The views of a scene show one set of named points, each view turned or mirrored, shifted and resized as a whole, with a little noise and some points left out.

Scene 1
View 1
pek: [-10 0 4 -1 -7 -20 14 -8 12 -16 24 -3 -23 -10 -6 -21 -6 -9 -5 23 -2 9 -1]
Gope: [-15 -9 27 48 30 -3 17 -3 -2 6 -23 -1 6 -35 9 -5 8 3 17 21 -6 12 -24]
Nugug: [-4 1 2 10 0 -12 21 -12 7 -10 17 -2 -14 -19 -7 -13 -9 -7 4 15 0 8 -5]
tam: [-9 -8 12 23 17 -5 30 -10 3 4 -2 0 -2 -25 5 -4 8 -8 11 12 -5 17 -16]
dobis: [-1 -5 -5 19 4 -7 29 -18 4 -11 16 -1 -10 -26 -9 -5 -13 -5 7 9 1 10 -11]
pigen: [14 35 11 -2 -11 -16 -4 -11 -9 -15 11 -2 -15 -4 -19 -16 -16 -13 -3 15 3 -14 14]
tus: [11 29 9 -10 -13 -15 7 -12 -5 -10 15 0 -20 1 -14 -14 -8 -20 -4 12 0 -4 16]
namev: [-17 -7 19 37 19 -9 9 -6 4 -6 -8 -3 -4 -31 4 -16 -2 4 10 26 -4 9 -17]
dotu: [-9 4 30 24 19 -11 16 -1 -3 8 -14 1 -1 -14 8 -9 15 -9 10 19 -9 13 -6]
kizal: [13 22 9 15 5 -6 17 -15 -11 -1 -3 1 -1 -19 -12 1 -6 -12 9 3 1 -3 0]
Pil: [2 9 7 18 8 -9 17 -11 -3 -5 1 0 -6 -24 -7 -6 -6 -7 7 12 0 2 -6]
gar: [-2 5 7 5 3 -11 26 -11 1 -2 10 -1 -11 -12 -4 -7 1 -18 4 9 -5 10 -1]
muze: [10 12 0 25 7 -5 14 -18 -9 -8 0 -1 -2 -29 -14 0 -16 -2 11 6 2 -5 -7]
pelet: [-4 -4 5 2 4 -7 36 -10 5 2 13 -1 -12 -12 1 -2 6 -17 5 7 -4 21 -4]
kem: [-4 -12 -3 25 14 -4 33 -17 4 -6 8 -3 -4 -32 -4 -1 -7 -3 12 9 1 12 -19]
lozu: [3 1 3 -8 0 -10 42 -14 3 5 17 1 -11 -6 -1 0 9 -25 4 2 -5 21 0]
mit: [-14 23 44 12 6 -23 -16 9 -2 -3 -10 -3 -11 -2 6 -33 10 -8 -2 38 -10 0 7]
migu: [20 21 -17 0 -13 -9 21 -26 -7 -19 26 -1 -15 -17 -26 -3 -27 -11 1 0 9 -8 4]
View 2
dotu: [-5 11 2 -7 -3 -18 -10 8 7 -7 8 -2 4 5 -7 5 -12 18 2 13 -2 13 -19]
kizal: [-4 7 4 -6 11 -2 5 1 2 -22 0 1 4 -6 5 -1 5 6 -3 15 12 -11 -6]
Pil: [-5 9 0 1 12 -11 -1 3 3 -15 1 -1 0 -1 3 -2 0 2 -2 11 6 -9 -3]
Gope: [-12 9 -3 -7 12 -34 -5 13 16 -13 8 1 -5 6 -16 -1 -15 18 0 10 -6 5 -11]
gar: [-2 10 2 3 3 -3 -9 3 1 -9 2 -6 0 2 9 0 3 -4 -1 10 5 -7 -6]
tus: [3 8 4 11 5 13 6 -6 -14 -7 -5 -5 11 -5 19 1 9 -6 -3 17 15 -3 -1]
kem: [-8 10 -2 -1 15 -19 -10 9 14 -15 6 -2 -11 6 0 -5 1 -4 -2 3 1 -18 0]
migu: [-1 7 3 7 17 11 5 -3 -3 -20 -5 -3 1 -6 20 -5 18 -15 -7 10 17 -27 8]
tam: [-7 12 -1 -3 5 -19 -12 8 11 -11 6 -2 -5 5 -3 0 -4 4 1 6 -1 -5 -10]
lozu: [0 13 8 -3 -6 9 -15 3 1 -15 4 -4 3 1 13 1 12 -9 0 10 9 -16 -11]
mit: [-2 6 -4 14 3 -11 10 -2 -14 5 -4 -2 14 1 3 7 -15 16 -1 22 3 28 -7]
dobis: [-7 10 -3 6 15 -11 -7 5 7 -12 2 -5 -8 4 6 -6 3 -8 -3 4 5 -19 3]
pek: [0 8 -5 20 6 -3 -7 0 -6 4 0 -9 -1 7 13 -3 1 -12 -1 6 3 -5 5]
namev: [-9 7 -8 4 15 -30 -2 9 10 -6 3 -2 -4 6 -7 -2 -12 8 -2 8 -3 3 -3]
Nugug: [-3 9 -3 10 10 -7 -4 2 -1 -7 1 -6 -2 4 8 -3 2 -8 -3 7 4 -10 2]
pigen: [0 5 3 11 13 9 17 -8 -15 -10 -8 -2 12 -8 17 1 7 -1 -5 20 18 -1 4]
View 3
gar: [5 -11 -2 -17 -12 14 15 -11 -1 -6 -13 20 5 -18 -5 13 -2 8 3 -3 -9 -3 5]
pek: [-4 -27 -7 -25 -18 32 30 -28 3 -7 -14 17 6 -28 -5 6 6 2 -3 9 6 -13 5]
mit: [-28 -16 21 -2 -41 13 1 -21 30 -25 -7 44 6 -3 -15 9 -1 12 -40 -18 8 -17 1]
pelet: [13 -3 -11 -25 -13 13 18 -10 -4 -8 -12 16 6 -32 -6 20 -7 12 9 -1 -18 2 10]
tus: [-12 -38 8 -7 -10 8 23 -5 6 -11 -14 11 24 -8 18 -4 12 -2 0 -9 2 -14 4]
muze: [16 -15 -3 -11 12 19 5 -7 -9 7 -6 36 -11 16 -11 -1 -5 4 8 -1 -7 -4 -7]
dotu: [2 12 8 -12 -25 5 -4 -13 11 -14 -9 43 -8 -9 -24 22 -13 20 -17 -13 -15 -1 3]
kizal: [10 -15 4 -7 4 4 5 1 -4 -2 -9 28 3 10 0 2 0 6 3 -12 -12 -5 -2]
Pil: [9 -11 -2 -14 -4 16 7 -11 -1 -1 -9 32 -4 1 -11 6 -4 8 0 -1 -8 -2 -2]
lozu: [16 -10 -6 -19 -3 2 19 1 -8 -8 -14 5 17 -25 9 13 1 5 17 -7 -19 0 11]
namev: [6 3 -5 -20 -15 28 -2 -26 4 0 -6 52 -23 -2 -36 17 -11 16 -15 5 -4 -3 -5]
Nugug: [9 -25 -9 -22 1 27 21 -18 -7 4 -13 22 -2 -8 -6 2 3 1 8 9 -2 -7 -1]
migu: [11 -42 -8 -14 17 19 28 -3 -17 7 -15 9 11 5 16 -13 12 -10 23 6 1 -10 -4]
Gope: [14 21 1 -18 -14 16 -14 -18 5 -3 -2 60 -29 3 -44 24 -21 22 -17 -6 -16 6 -5]
View 4
namev: [7 2 22 -1 -16 -7 17 -12 13 4 -18 -3 -2 -6 -4 -21 -13 7 22 -8 -4 -4 11]
tus: [-13 -13 12 4 35 -4 -15 -14 -2 8 15 20 0 1 -13 7 14 4 22 15 -7 -25 11]
pek: [-13 5 12 0 10 3 -7 -4 1 2 9 12 3 11 -2 -8 7 2 31 15 -15 5 11]
kizal: [-2 -12 10 4 11 -4 1 -20 2 7 -6 14 -4 -14 -13 -2 5 13 11 -2 12 -29 1]
gar: [-2 0 6 -1 8 6 -8 -7 2 3 -1 16 -4 -2 -11 -2 4 10 23 6 3 -4 4]
pigen: [-16 -18 19 6 33 -13 -6 -20 -2 10 14 16 0 2 -14 3 11 2 19 15 -10 -34 13]
pelet: [1 5 0 0 1 12 -13 -4 3 -1 -5 18 -5 -3 -9 -1 3 13 23 4 12 4 2]
kem: [-5 8 6 4 -18 7 10 -6 3 0 -9 6 3 -10 -3 -19 3 14 15 1 13 -2 -6]
dotu: [21 -5 18 -5 1 -4 -1 -13 18 4 -20 7 -17 -10 -9 -3 -18 12 28 -13 3 -5 14]
muze: [-8 -7 11 8 -3 -7 13 -17 0 6 -5 7 4 -13 -9 -15 9 10 8 1 9 -27 -2]
Nugug: [-10 0 9 3 2 3 -1 -8 0 2 2 10 2 2 -6 -11 7 7 23 8 -1 -5 4]
lozu: [-1 0 -6 1 13 14 -22 -8 -1 2 1 25 -5 -8 -13 8 9 16 20 8 18 -7 -3]
dobis: [-10 6 5 7 -8 5 6 -7 -1 1 -2 9 7 -5 -4 -17 10 11 17 6 6 -5 -4]
tam: [10 5 7 -3 -11 5 2 -8 10 0 -18 7 -8 -10 -7 -9 -9 13 22 -8 10 3 3]
Gope: [21 0 20 -2 -23 -7 17 -13 20 3 -31 -2 -10 -17 -6 -17 -23 11 20 -20 8 -4 8]
Pil: [-3 -5 12 4 2 -3 4 -13 4 4 -5 9 -2 -8 -9 -8 2 9 17 -1 5 -15 3]
mit: [13 -14 34 -8 24 -18 -3 -19 18 11 -7 7 -16 4 -10 1 -18 -1 35 -4 -25 -13 32]
migu: [-27 -7 2 11 15 0 -4 -16 -14 5 17 18 12 -5 -9 -5 29 9 8 21 9 -29 -7]
View 5
lozu: [-9 -17 -14 10 -10 -12 -6 3 3 13 -11 1 4 -20 -22 10 6 -12 -12 -10 15 -6 7]
namev: [-11 3 -4 10 -8 -4 1 -13 11 3 17 9 10 -3 12 -16 -7 14 -10 -16 3 -20 1]
Pil: [-10 -3 -8 1 -6 -9 0 -2 13 3 12 -1 10 -11 -4 -2 5 2 -15 -16 8 -16 4]
kizal: [-11 -3 -9 -5 1 -16 -2 4 16 -1 13 -8 14 -14 -13 5 9 -6 -16 -16 15 -17 7]
pigen: [-14 -8 -19 -4 7 -39 11 4 11 14 15 -9 20 -25 -5 -5 5 -3 -11 -11 25 -19 29]
pelet: [-8 -12 -10 15 -12 -4 -4 -6 3 10 -8 9 3 -14 -11 4 3 -2 -10 -13 9 -6 2]
mit: [-19 7 -17 9 15 -23 4 -29 18 -1 19 15 23 -11 2 -17 -21 5 -1 -20 33 -12 22]
muze: [-9 -1 -6 -6 -6 -11 1 8 15 0 18 -9 13 -12 -3 0 13 3 -19 -16 4 -23 3]
tus: [-13 -13 -21 3 4 -35 9 2 5 19 3 -4 17 -25 -10 0 4 -5 -9 -11 25 -12 27]
tam: [-9 0 -3 11 -11 6 -9 -12 12 -2 5 10 5 -5 -5 -3 -2 3 -13 -16 5 -11 -8]
pek: [-8 -10 -13 16 -11 -19 8 -5 0 24 0 9 8 -18 7 -12 -2 9 -6 -11 11 -13 17]
gar: [-10 -9 -9 10 -7 -12 -1 -5 6 10 0 4 7 -14 -9 0 1 -1 -11 -14 12 -10 7]
dotu: [-14 4 -7 9 2 -2 -10 -22 17 -10 11 12 11 -5 -8 -5 -11 0 -10 -21 19 -10 -1]
kem: [-5 -4 0 8 -19 3 -3 2 9 5 7 2 1 -6 1 -2 8 6 -16 -14 -5 -19 -9]
migu: [-5 -17 -12 -5 -11 -29 10 21 4 23 4 -19 10 -25 -5 3 22 -2 -18 -8 5 -22 18]
dobis: [-5 -8 -5 8 -18 -6 2 5 4 13 6 1 5 -11 2 -2 10 6 -13 -11 -3 -16 0]
Nugug: [-8 -9 -9 9 -11 -14 5 0 4 15 6 3 8 -14 1 -7 5 6 -10 -12 5 -17 10]

Which points are out of place in each view (at most two, in the order of its rows)? Write none if all are in place.
view 1 => lozu
view 2 => dotu
view 3 => Nugug
view 4 => none
view 5 => namev

Scene 2
View 1
sezo: [9 -10 -9 -7 -5 -11 4 -13 16 6 11 -8 -6 -38 12 2 -7 6 7 3 18 -11 -2]
Dako: [0 -9 -25 24 -2 -13 -6 -13 6 -17 10 10 2 -36 -25 15 2 -4 0 4 11 -3 6]
Roni: [-4 -8 -7 2 -10 -10 15 -19 20 -14 0 -33 -11 -41 12 6 -3 9 -11 -10 9 -3 -4]
Fopib: [11 -1 -4 -1 -7 -16 -5 5 14 2 -6 -20 5 -20 20 10 -7 5 -1 6 9 11 10]
paf: [14 -9 -11 -12 -5 -13 -3 -7 21 15 17 -3 -6 -38 14 2 -4 3 9 5 19 -12 -3]
Likoz: [-6 -9 1 -4 -8 -8 22 -18 7 -14 -5 -23 -7 -38 17 5 -13 14 -2 -3 13 -1 0]
fedez: [18 -2 -22 12 -8 -21 -23 9 24 6 6 -11 4 -22 -1 15 6 -8 -6 4 6 7 7]
Bidu: [4 -7 9 -14 -4 -10 17 -7 2 2 -7 -13 0 -29 29 2 -20 16 10 7 19 2 7]
Beza: [-2 -10 1 -2 -4 -9 17 -13 -5 -10 -7 -3 2 -32 12 8 -20 14 11 9 19 1 8]
tiv: [12 1 3 -4 -8 -18 -6 13 7 3 -15 -20 10 -10 27 12 -13 5 1 12 10 19 17]
Kip: [5 0 5 -4 -11 -15 4 1 17 -5 -15 -38 0 -19 27 9 -9 9 -12 -2 7 16 6]
losi: [7 -3 -13 9 -7 -18 -9 1 15 -5 1 -14 3 -26 3 15 -2 0 -4 3 8 5 8]
Mir: [23 -5 -19 -3 -4 -20 -22 8 24 22 16 4 2 -27 5 7 2 -7 10 11 15 -6 4]
gid: [29 3 -21 9 -6 -27 -39 26 26 16 4 -4 12 -8 3 17 6 -13 -2 14 6 15 17]
kapi: [6 1 5 -8 -10 -15 4 1 13 -1 -12 -32 2 -18 28 10 -11 10 -5 2 10 13 9]
View 2
Dako: [21 -4 27 27 16 -7 11 21 -5 -5 -14 8 -30 -24 -2 9 13 -15 -22 9 -8 7 -2]
Kip: [16 16 0 2 -17 7 21 1 20 -3 26 7 -5 12 14 -20 -29 6 -2 28 19 20 -9]
paf: [5 0 17 10 0 -10 6 6 -3 21 23 9 -20 -20 -15 9 1 19 -7 1 31 12 -13]
tiv: [14 26 -10 5 -31 -18 5 6 10 -4 17 2 -5 8 13 -6 -23 1 6 17 15 29 -13]
gid: [25 19 3 -8 -19 -42 1 -4 -2 4 -9 1 -19 -11 -2 23 -26 18 -2 8 -22 52 -4]
Roni: [12 -3 21 11 10 23 27 7 15 4 24 14 -15 -2 4 -20 -9 5 -16 25 26 1 -7]
losi: [19 7 11 9 -4 -11 13 8 7 0 4 6 -18 -8 3 0 -13 3 -11 14 1 21 -5]
Bidu: [0 15 -2 21 -22 0 5 16 7 5 33 5 -6 4 5 -12 -4 -3 4 10 46 5 -17]
fedez: [18 10 11 2 -5 -22 7 2 0 5 4 7 -20 -13 -3 11 -12 13 -9 9 -1 30 -5]
kapi: [10 18 -1 5 -22 -1 14 6 16 0 26 8 -6 11 11 -16 -21 6 0 22 23 19 -12]
Beza: [5 10 3 30 -11 0 6 26 0 -3 18 5 -12 -3 7 -10 8 -17 -5 8 33 0 -14]
Fopib: [12 22 -5 8 -25 -15 5 10 7 -1 18 2 -9 3 9 -5 -16 2 3 10 18 24 -11]
sezo: [6 2 16 15 1 -2 9 9 -1 14 25 10 -17 -15 -8 2 0 11 -9 5 31 10 -13]
Mir: [14 7 12 2 -5 -30 -1 1 -9 17 7 6 -24 -22 -15 23 -7 22 -6 -1 6 34 -9]
Likoz: [7 2 12 22 -2 18 20 16 11 3 27 11 -12 2 7 -22 -2 -4 -11 22 37 -4 -10]
View 3
gid: [5 3 22 18 7 22 8 32 26 14 2 7 -16 2 -7 -15 0 -2 -19 6 -10 5 5]
Kip: [8 2 4 -4 -9 3 9 13 -8 8 3 -12 -6 10 4 8 4 5 -6 -3 7 -12 21]
kapi: [7 4 5 0 -11 2 12 21 -6 9 -3 -15 -6 10 4 7 2 4 -1 -3 5 -13 19]
Roni: [6 -6 -5 5 -17 -4 0 -8 -11 11 -7 0 -1 10 -4 1 -1 0 9 0 18 -15 18]
sezo: [2 -3 -4 13 -16 -1 2 9 -6 16 -17 -4 3 4 -6 -7 -10 -4 19 -1 10 -13 7]
paf: [3 -5 3 19 -16 11 -2 14 -2 19 -18 -5 3 -2 -4 -15 -9 -7 15 6 2 -12 1]
Likoz: [3 -2 -6 4 -18 -10 5 2 -12 12 -13 -7 2 10 -5 3 -6 1 17 -6 17 -15 17]
Dako: [1 -3 0 23 -2 -7 4 1 14 19 -13 26 -9 10 -28 -14 -10 -5 15 -4 14 4 11]
fedez: [5 -2 11 17 -3 12 4 18 13 14 -5 7 -9 3 -10 -12 -2 -3 -3 6 -1 -3 7]
losi: [5 1 9 14 -2 7 8 18 12 15 -5 7 -8 7 -10 -9 -2 -1 -2 0 2 -1 10]
tiv: [8 10 10 4 -3 4 17 34 3 12 -3 -13 -7 9 1 3 1 5 -3 -6 0 -8 15]
Bidu: [4 6 -2 3 -16 -3 12 26 -13 14 -16 -19 1 7 -1 4 -7 3 18 -9 7 -15 10]
Fopib: [6 3 7 5 -6 4 10 21 2 13 -4 -6 -7 8 -2 0 -1 3 -1 -2 2 -8 13]
View 4
kapi: [4 -6 -18 4 -7 21 -1 0 2 4 -21 15 4 6 3 27 -11 18 3 0 6 26 8]
fedez: [4 15 -7 15 4 2 3 1 -9 17 8 0 20 -6 21 -3 -7 12 9 19 12 4 1]
Kip: [6 -2 -22 -1 -6 18 -1 -2 -3 5 -23 12 4 8 4 32 -5 15 3 -3 6 23 6]
Dako: [4 10 22 1 -6 24 7 13 -24 19 21 -11 31 -28 32 -8 -14 3 1 -4 12 -11 -26]
Likoz: [1 -14 9 -2 -19 36 13 4 -11 10 -28 4 -4 -3 2 19 -19 12 -12 -12 -2 4 -12]
Roni: [-1 -12 -2 -17 -17 25 12 -9 -21 14 -34 0 -6 7 4 27 -5 11 -15 -13 -4 -7 -8]
Fopib: [3 4 -14 12 -3 16 0 3 0 9 -6 8 12 -2 8 14 -12 16 5 5 9 19 3]
paf: [-3 7 13 28 -8 10 16 -2 -9 20 -10 -7 -1 -2 7 -11 -22 18 -4 20 3 -9 3]
Beza: [0 -11 17 16 -18 43 8 15 2 6 -10 6 5 -16 3 8 -30 16 -4 -5 4 17 -10]
tiv: [2 3 -21 17 -1 18 -5 6 12 2 -6 16 15 -3 6 19 -13 18 11 8 11 36 10]
gid: [6 31 -24 24 18 -13 -8 3 0 15 26 5 35 -5 29 -5 -1 15 22 28 23 16 12]
sezo: [-3 2 14 21 -9 15 14 2 -9 17 -15 -2 -1 -4 7 -2 -20 16 -7 11 2 -6 -1]
losi: [5 9 -6 4 -2 14 3 5 -13 13 4 2 18 -6 20 8 -7 12 4 3 10 7 -5]
Mir: [0 23 1 33 7 -4 8 1 -5 23 9 -5 14 -4 19 -16 -13 16 8 31 12 -4 8]
Bidu: [-3 -11 5 22 -15 35 8 7 8 5 -26 12 -5 -2 -4 14 -28 21 -2 3 -2 22 3]
View 5
fedez: [-4 6 -12 -5 14 -4 -5 -9 3 3 -1 -13 16 -11 5 -7 -2 -17 4 19 3 2 14]
losi: [-11 2 -8 -7 5 -1 -4 -7 -2 4 0 -11 10 -15 6 -3 0 -11 0 19 -1 -6 7]
Beza: [-14 -2 1 -9 -6 10 17 0 -7 -6 22 -5 4 -5 9 -4 3 5 3 15 -1 -3 -9]
Bidu: [-6 2 -2 -4 -6 7 11 1 -7 3 27 3 -3 -6 14 -5 18 2 4 15 2 1 -7]
Fopib: [-7 -1 -9 -3 5 2 -2 -5 -5 8 11 -2 4 -14 7 -4 11 -10 1 22 6 -5 5]
gid: [0 0 -20 -4 32 -3 -11 -16 4 10 0 -15 21 -14 -4 -5 -1 -26 4 33 12 1 29]
Mir: [4 15 -14 -3 17 -6 -2 -11 8 -3 4 -16 17 -3 9 -9 -2 -18 9 20 5 14 18]
tiv: [-7 -7 -12 -3 12 7 -1 -7 -7 12 21 3 2 -15 2 -5 17 -11 0 28 10 -8 8]
paf: [1 18 -5 -2 0 -6 4 -3 4 -6 10 -11 9 -1 16 -9 5 -7 9 8 -1 14 4]
Roni: [-15 6 2 -6 -18 -6 -4 5 -4 3 -3 -7 1 -16 19 -1 5 -4 -1 6 -9 -10 -10]
kapi: [-8 -2 -7 -2 -2 2 -5 1 -10 14 16 5 -3 -17 9 -4 21 -7 -1 20 5 -10 -2]
View 6
Beza: [-7 -12 -4 7 -8 5 -14 14 17 -2 -7 6 6 4 5 -2 1 5 3 -3 -8 5 6]
Dako: [15 -8 0 1 4 8 -5 12 7 -1 -5 -12 3 7 7 4 11 -4 -7 3 -9 1 3]
Kip: [-16 2 1 -1 -7 -11 -3 3 7 3 12 12 4 0 7 -1 1 1 3 -5 -3 -4 1]
losi: [2 -2 0 -1 2 -1 -4 8 4 2 5 0 3 4 8 2 7 -3 -2 0 -8 -1 2]
Fopib: [-7 0 2 1 -1 -2 -8 6 2 4 7 8 7 4 8 -1 1 -1 3 -1 -11 0 2]
kapi: [-15 0 0 1 -6 -7 -7 5 6 3 10 13 6 0 7 -2 -1 2 4 -4 -7 -2 1]
sezo: [0 -8 0 0 0 -6 -17 15 7 5 -9 4 3 -1 13 3 0 -4 -3 5 -8 4 9]
Mir: [9 -2 4 -1 11 1 -15 11 -8 10 -3 3 8 5 15 2 1 -12 -2 7 -20 3 7]
fedez: [7 -1 3 -2 8 1 -7 7 -4 7 3 -1 5 5 11 2 6 -8 -3 3 -14 0 3]
Roni: [-7 -5 0 -2 -8 -14 -6 12 15 -2 -2 1 -4 -4 9 6 4 -2 -7 0 6 -2 4]
paf: [3 -7 3 -1 3 -6 -19 15 2 7 -10 6 3 -2 15 5 -2 -8 -3 7 -12 5 10]
Likoz: [-11 -9 -3 2 -12 -9 -9 13 19 -3 -4 5 1 -3 7 2 2 3 -2 -2 2 1 5]
gid: [10 5 5 -2 14 6 -4 1 -16 11 14 1 10 11 12 -1 7 -9 1 2 -24 -2 -2]
Bidu: [-15 -8 -2 5 -9 -2 -18 13 12 2 -3 16 7 0 8 -3 -5 3 5 -2 -8 5 7]

Which points are out of place in each view (at most two, in the order of its rows)? Write none if all are in place.
view 1 => fedez
view 2 => Fopib
view 3 => sezo, losi
view 4 => Roni
view 5 => none
view 6 => Dako
